A landscape with many valleys, sampled at points; each row gives a point and its height.
From any point a ball rolls to the lowest of the 5 points nearest to it. It stops when none of these is lower. Distance is the straight distance between rows; heights are no part of it.
q_214: [ 81 139  91 143 150  86 160 104  74 103  98 146 127 142 124 105 142 182
 112 193 154 108  52 112 184]  h=27.2
q_609: [107 160 121 161 141 105 160 173 125 129  75 146 139 136 113 141 160 127
  86 196 126 136 110 162 112]  h=15.3
q_50: [144  95 152 115  95 148 132 110 136 138 129 125 133  92 171 151 139  62
 153  79 105 160 167 107  87]  h=55.4
q_944: [118 116 146 133 177 139 131 177 181 178 127 152 167  75 136 133 137  64
  53 128 132  87 155 119 105]  h=20.3
q_868: [143 121  89 108 118 102 116  93 109 102 174 139 116 148 102 107 122 214
 144 122 157  96  80  89 209]  h=23.2
q_742: [138 150 103 126 119 114 133 105  88 121 115 124  95 152 103 109 105 173
 134 146 148 124  97 111 170]  h=24.1
q_361: [153 127 134 129 142 183 114 159 208  97 139 111 134 122 156 154 119  87
  63 125 101 105 138 127 116]  h=14.6
q_664: [138  96 133 101 119 189 101 139 212  85 155  82 113 133 152 147 115  81
 100  91  64 123 149 149 114]  h=33.2
q_323: [156 145 114 110 116 177  93 132 160 139 182  58 102 155 137 128  97 154
 153 102  95 110 157 199 124]  h=25.5
q_691: [145  98 144 110 109 175  95  99 178 108 158  69 112 122 163 142 122  86
 137  78  59 129 170 154 118]  h=43.9
q_915: [141 124  91 109 105 125 108  99 111 107 174 123 102 156 113  96 107 206
 149 102 162 106  88 106 207]  h=23.3
q_18: [152 134 121 109 125 183 106 129 201 118 150  82 112 145 125 148 105 121
 104 118  79 109 143 170 114]  h=27.7
q_634: [141 104 161 124 115 146 128 123 133 138 115 134 134 101 150 134 144  57
 150  90 112 158 158 110  70]  h=46.3
q_897: [100 132 177 165 155  83 159 167 131 156 100 163 164  94 121 140 144  93
 120 148 168 134 157 119  85]  h=10.3
q_663: [135 119 133 138 127 169 104 131 180 100 127 100 108 126 127 151 140 109
 117 112  72 128 136 173 117]  h=32.4
q_923: [151 114 145  99 108 144 132  74 109 120 122 123 115 129 175 133 119  81
 173  88  98 148 154 116 115]  h=59.0
q_161: [145 137 120 132 140 148 136 153 178 120 122 138 120 114 117 145 159 117
  89 152  86 122 137 146 101]  h=26.0
q_368: [134 100  86 121 130  83 136  79 104 113 155 145 126 118 119 113 116 184
 141 131 149 113  82  80 188]  h=24.3
q_169: [121 120 159 144 137 109 118 142 135 155 131 160 149 102 126 125 149  61
 121 119 119 147 148 113  82]  h=13.3
q_811: [118 137 140 155 138 110 143 157 127 131  99 143 154 108 111 153 171  94
 101 162 134 142 129 128  80]  h=13.1
q_501: [181 119 114  71  97 166  87  94 117 119 182 100 115 164 149 102 104 174
 181  72 150 132 149 119 181]  h=24.6
q_204: [162  98 139 104 145 209 103 152 231  89 156  92 125 157 160 157  91  75
  87 106  91 108 145 147 128]  h=32.9
q_686: [104 141  82 132 141  87 149  94  91 124 104 152 120 129 120 122 116 159
 133 154 150 121  74  90 167]  h=9.2
q_637: [166 106 136 106 102 180 102 105 152 113 161  66 107 147 154 132 115 121
 157  76  71 129 159 160 119]  h=37.2
q_586: [138 177 105 153 112 135 140 150 126 117 106 115 123 169  99 142 140 172
 110 165 109 120 117 189 128]  h=22.9
q_185: [117 137 143 129 128 112 141 116 124 127  87 151 137 110 128 139 146  99
 140 134 136 154 122 109 104]  h=20.8
q_536: [135 118 145 124 169 188 119 165 204 138 124 122 145 105 153 140 122  61
  31 125 125  95 158 107 118]  h=46.4
q_776: [142 173  97 125 111 158 120 141 117 155 156  93  97 178  95 116 133 200
 139 129 140 111 126 206 149]  h=24.4
q_528: [106 177 130 166 142 103 178 173  80 103  65 136 133 163 118 131 142 156
  84 209 141 135  70 168 145]  h=30.4
q_213: [182 115 132  86  93 168 100  99 113 114 148  94 106 154 156 118 100 149
 173  72 123 129 162 133 147]  h=31.4
q_124: [158  94 141  86  84 176 117  71  98 127 143  96 103 149 180 115 100 124
 179  59  99 146 170 103 137]  h=41.4
q_122: [137 151 106 150 135 130 141 169 157 117 103 127 133 115 103 147 171 130
  71 178 104 127 113 159 106]  h=20.1
q_359: [145 151 125 129 110 149 140 123 138 120 110 109 112 152 109 135 136 148
 120 122 102 120 132 167 122]  h=25.7
q_344: [ 87  99 182 155 171  56 140 197 161 196 124 155 167  86 109 117 156  99
  83 138 150 105 176  99  82]  h=10.8
q_702: [147 100  89 101 105 104 111  87 106 111 168 133 105 123 121 108 117 181
 147  94 139 120  95  94 207]  h=23.6
q_743: [109 181 116 160 128 104 176 161 106 123  81 119 130 157 100 130 158 173
  95 212 107 125  86 174 138]  h=24.9
q_346: [ 97 159 128 148 138  89 152 124  94 111  80 160 138 123 131 128 124 120
 141 180 154 145  96 111 121]  h=11.4
q_955: [128 165 124 153 122 127 154 158 119 119  72 131 126 143 105 142 139 156
 109 191 121 138 108 160 120]  h=20.0
q_640: [136 128  84 121 120 106 127  95  95 111 160 140 114 157  96 100 126 199
 139 147 158 112  74 106 195]  h=23.0
q_930: [170 169 109 120 104 156 113 121 115 137 152  98 114 171 114 106 116 191
 147 103 131 104 131 169 146]  h=24.7
q_55: [139 127 131 140 130 130 138 148 151 121 107 121 128 116 117 149 162 126
 121 145 106 141 139 143  98]  h=25.6
q_230: [169 137  94 105 111 150  93 127 101 128 197 132 115 174 108 101 112 193
 162  82 174 120 123 128 173]  h=23.5
q_270: [128 100 170 133 133 112 139 143 127 150 116 155 150 107 134 127 141  63
 151 107 141 156 164  91  78]  h=14.3
q_325: [ 76 106  97 145 157  52 158 104  67 129 113 167 146  89 113 127 103 140
 148 153 149 125  71  74 141]  h=12.3
q_510: [138 160 106 112 114 120 136 122  89 122 103 127 113 168  93 111 113 195
 132 157 140 108  97 127 172]  h=25.4
q_740: [136 151 126 127 126 129 141 105 120 125  90 135 124 135 126 131 125 127
 149 139 126 147 128 118 121]  h=26.7
q_938: [133 112 110 102 111 131 134  80  99 124 111 145 110 121 141 126 104 126
 155  91 129 131 111  90 147]  h=33.0
q_187: [104 163  89 123 146 105 166 106  84 100  90 145 120 163 119 114 122 173
 136 173 142 128  84 128 163]  h=19.8
q_385: [144  81 158 112 127 191  93 115 196 102 150 106 134  99 180 140 124  49
 112 101  77 122 160 134  98]  h=11.8
q_479: [134  74 172 124 125 149  99 130 169 139 157 135 141  87 173 150 139  45
 111  92 102 133 165 104  70]  h=46.9
q_162: [ 97 117  90 156 154  62 150  89  73 102 128 159 130 111 128 129 131 187
 133 186 133 116  39  98 189]  h=11.6
q_57: [ 66  89 188 158 161  50 152 163 106 165 100 170 168 119 119 106 118  85
 127 109 202 145 161  67  94]  h=12.2
q_73: [ 76 121  99 151 159  63 150  93  89 114 114 165 127 101 114 120 108 147
 148 170 151 131  61  75 158]  h=12.1
q_986: [146 123 138 128 117 136 129 104 128 125 110 127 122 119 131 139 136  88
 140 101 112 155 155 125 104]  h=55.9
q_28: [ 99  94 182 151 158  92 130 162 136 185 131 160 174  88 124 122 156  69
 122 115 143 124 175 106  74]  h=11.2
q_538: [126 107 151 139 139 151 120 154 173 145 153 132 146  80 149 140 149  63
  83 122 105 114 159 121  96]  h=44.1
q_953: [122 102  72 150 125  49 127  92 107 120 172 147 124 120 105 117 142 194
 134 147 146 110  60  83 207]  h=22.6
q_850: [162 108  93  93 104 136  82 100 115 102 203 128 109 155 110 106 106 193
 169  58 178 126  92 100 204]  h=23.4
q_630: [173 127 141  88  99 161 106  96 130 123 137  92 107 146 147 139 119 131
 177  86  97 148 158 146 138]  h=45.2
q_289: [149 106 142 118 119 175 106 128 199 105 141  77 113 127 142 144 125  92
 122 110  62 135 149 153  98]  h=39.4
q_948: [104 125  86 137 139  79 139  95  94 105 135 152 126 145 110 114 127 191
 133 162 154 109  48 106 187]  h=19.3
q_598: [ 90 124 159 134 136  94 136 147 125 152 105 163 158  97 120 134 156  79
 130 122 162 143 155 100  85]  h=11.0
q_451: [129 160 126 138 127 118 159 138 129 118  94 152 130 120 112 142 158 132
 122 164 114 139 127 131 106]  h=18.4
q_966: [135  78 169 107  91 157 112 118 132 133 151 109 142 104 201 136 140  53
 146  63  91 156 162  93  79]  h=35.9
q_998: [157 171 104 127 109 153 137 151 107 134 120  95 108 178  85 113 124 185
 130 138 119  98 116 189 132]  h=23.9
q_311: [ 59 117 134 148 164  56 145 128  84 115  86 173 153 102 120 120 105 106
 155 155 185 156  94  81 133]  h=8.8
q_370: [ 68  98 176 148 145  68 144 145 113 150  95 149 160  95 123 112 108  78
 157 105 186 161 153  76  81]  h=12.0
q_639: [107 120 113 118 139  81 140  79  84 113  94 161 129 108 138 122 100 129
 148 142 151 143  87  81 145]  h=14.0
q_492: [ 85 153 154 162 151  76 151 162 109 131  71 160 157 112 117 123 150 103
 123 173 185 143 136 122  94]  h=10.1
q_303: [166 138 109  90 100 151 102 103 107 111 194 102 109 169 133  96 101 184
 165  86 153 116 130 133 184]  h=23.8
q_219: [ 90 129 162 161 156  96 137 186 139 167 115 160 176  81 124 133 165  99
 107 162 169 129 140 131  81]  h=10.5
q_658: [139  95 152  98  79 164 110  85 136 118 148  84 117 141 185 139 130  87
 176  71  73 146 169 148 113]  h=52.3
q_534: [ 86 122 159 178 181  82 145 193 138 170 113 157 182  86 120 138 169 120
  84 181 160 124 145 130 110]  h=10.6
q_972: [ 85 133 116 136 157  82 154 106  88 131  94 170 134 107 130 126 105 119
 138 158 157 144  97  91 139]  h=10.7
q_93: [131 102 152 135 122 127 118 131 154 136 131 137 145  94 147 137 152  72
 128 102 106 140 162 133  83]  h=50.4
q_47: [124 182 110 154 132 113 166 160  84 113  95 120 111 192  97 104 139 214
  86 192 144 109  68 170 181]  h=35.8
q_963: [149 155 112 144 116 162 116 140 151 139 155  86 104 166  91 138 119 170
 130 127 101 108 136 202 132]  h=24.5
q_710: [146 159 115 132 114 166 112 130 150 135 143  83 101 160 109 136 126 148
 131 123  92 127 142 182 129]  h=25.2
q_977: [161 123 130 128 110 152 122 122 144 120 115 109 118 141 118 134 138 129
 143 119  88 142 145 158 107]  h=36.6
q_136: [173 161 102  87 103 175  93 119 115 138 208 116 106 165 132 109 103 192
 167  93 146 123 149 147 162]  h=24.2
q_502: [125 138 148 157 136 124 124 152 145 144 103 160 161 103 119 154 159  80
 112 143 125 146 149 122  77]  h=17.9
q_709: [150 165 106 129 111 186  94 152 164 158 189  74  92 165 104 135 107 179
 135 121 110 105 137 213 139]  h=25.1
q_826: [183 113  80  88 104 150  67 124 122  95 241 106 121 146 131 121  90 182
 179  67 192 133 113 114 194]  h=23.7
q_860: [139 109 146 123 101 162 112 117 155 117 150 113 110 121 155 150 139  82
 135  93  76 143 171 146 101]  h=63.2
q_946: [169 160 105 115 115 196 113 158 146 159 234  78 105 161 132 126  89 195
 158 117 125 119 143 203 139]  h=25.8
q_574: [145 162 102 116 111 152 139 127  94 135 126 119  96 176 104 104 113 201
 118 135 140 104 115 144 175]  h=25.3
q_247: [159 107 125  70 103 156 108  54 115 121 139 121 104 146 164 111  96 146
 166  75 116 115 154 105 161]  h=32.0
q_327: [167 153 116 115 115 166 114  98 122 130 137 100 105 159 123 131 124 157
 145 103 110 115 150 148 130]  h=27.0
q_195: [121 126 123  98 112 107 134  74  88 117 112 154 118 140 119 117 100 153
 139 126 139 138  94  99 163]  h=20.2
q_813: [146 100 148 122 111 151 118 109 160 119 134 120 120 121 149 150 149  73
 136  93  98 138 147 132  94]  h=68.4
q_19: [105 134 146 166 164 113 151 189 143 138 100 148 162  99 115 134 168 110
  75 191 141 121 130 142  94]  h=11.1
q_29: [ 85 140  95 138 147  92 159 118  77 112  85 160 131 124 115 113 118 142
 118 177 146 128  67  97 155]  h=16.0
q_360: [ 76 143 141 149 160  66 143 136  77 122  73 175 144 118 121 126 115 117
 137 165 175 149 106 104 124]  h=9.5
q_994: [100 172 148 165 159  91 167 154  77 110  67 152 143 129 120 129 140 133
 113 188 157 148  89 134 128]  h=15.1
q_799: [123 115 128  98 117 119 146  76 100 119 102 145 126 118 141 114 107  83
 169 104 120 157 133  94 107]  h=33.1
q_24: [147 100 156 114 108 168 108 102 151 121 140 104 111 130 168 141 134  75
 132  81  76 157 179 128  93]  h=60.2
q_576: [101  93 148 121 126 102 131 105  92 133  97 159 141 105 132 118 113  61
 158 108 165 166 138  89  97]  h=13.4
q_969: [124  66 171 101 100 165  90 111 163 140 155 123 143  92 201 156 150  51
 140  87  82 152 171 113  90]  h=11.5
q_810: [116 108 148 151 180 122 119 181 175 178 113 145 168  74 125 135 156  85
  63 156 141 101 149  98  93]  h=15.2
q_487: [ 82 126 145 151 183 124 131 198 174 194 133 142 175  67 130 144 131 102
  26 162 138  90 168 105 111]  h=12.5
q_706: [ 91 141 137 144 135  66 145 133 104 115  84 158 149 104 116 123 116  97
 145 152 163 155 112 100 109]  h=9.8
q_246: [145 155 116 131 105 140 133 140 133 127 116 110  94 162  98 121 134 176
 131 151 116 112 120 178 135]  h=24.0
q_654: [149 185  83 131  95 163 120 164 106 145 174 107 104 187  90 115 129 204
 136 143 146 115 112 197 158]  h=24.8
q_364: [150 132 103  86 107 144 115  86 100 129 165 110  92 151 139 112 104 171
 151  67 135 121 127  94 181]  h=25.0
q_890: [117 104 176 149 150 113 119 171 165 168 133 152 175  74 123 137 155  82
  99 122 136 127 175 124  81]  h=12.4
q_866: [104 175 119 148 138 111 178 148  80 100  70 140 116 153 108 122 141 170
 105 194 140 134  76 159 140]  h=27.6
q_935: [106 125 131 128 132 104 132 105 109 116  99 161 138 108 137 115 126  74
 161 132 145 149 124  89 102]  h=14.1
q_119: [155 117 122 123 111 197 100 129 184 112 165  53 101 140 134 136  92 129
 132 100  73 102 154 194 126]  h=26.4
q_183: [ 62 111 162 158 205  85 146 207 165 192  99 151 174  66 111 133 145 124
  42 168 155  82 169 107 111]  h=10.9

For each start below, name the point where the ball stops.
q_122 | q_311
q_119 | q_311
q_124 | q_686
q_811 | q_311

For each start below, name every point that the ball comes to, in order.
q_344 | q_219 > q_897 > q_492 > q_360 > q_311
q_868 | q_953 > q_162 > q_686
q_634 | q_270 > q_598 > q_897 > q_492 > q_360 > q_311
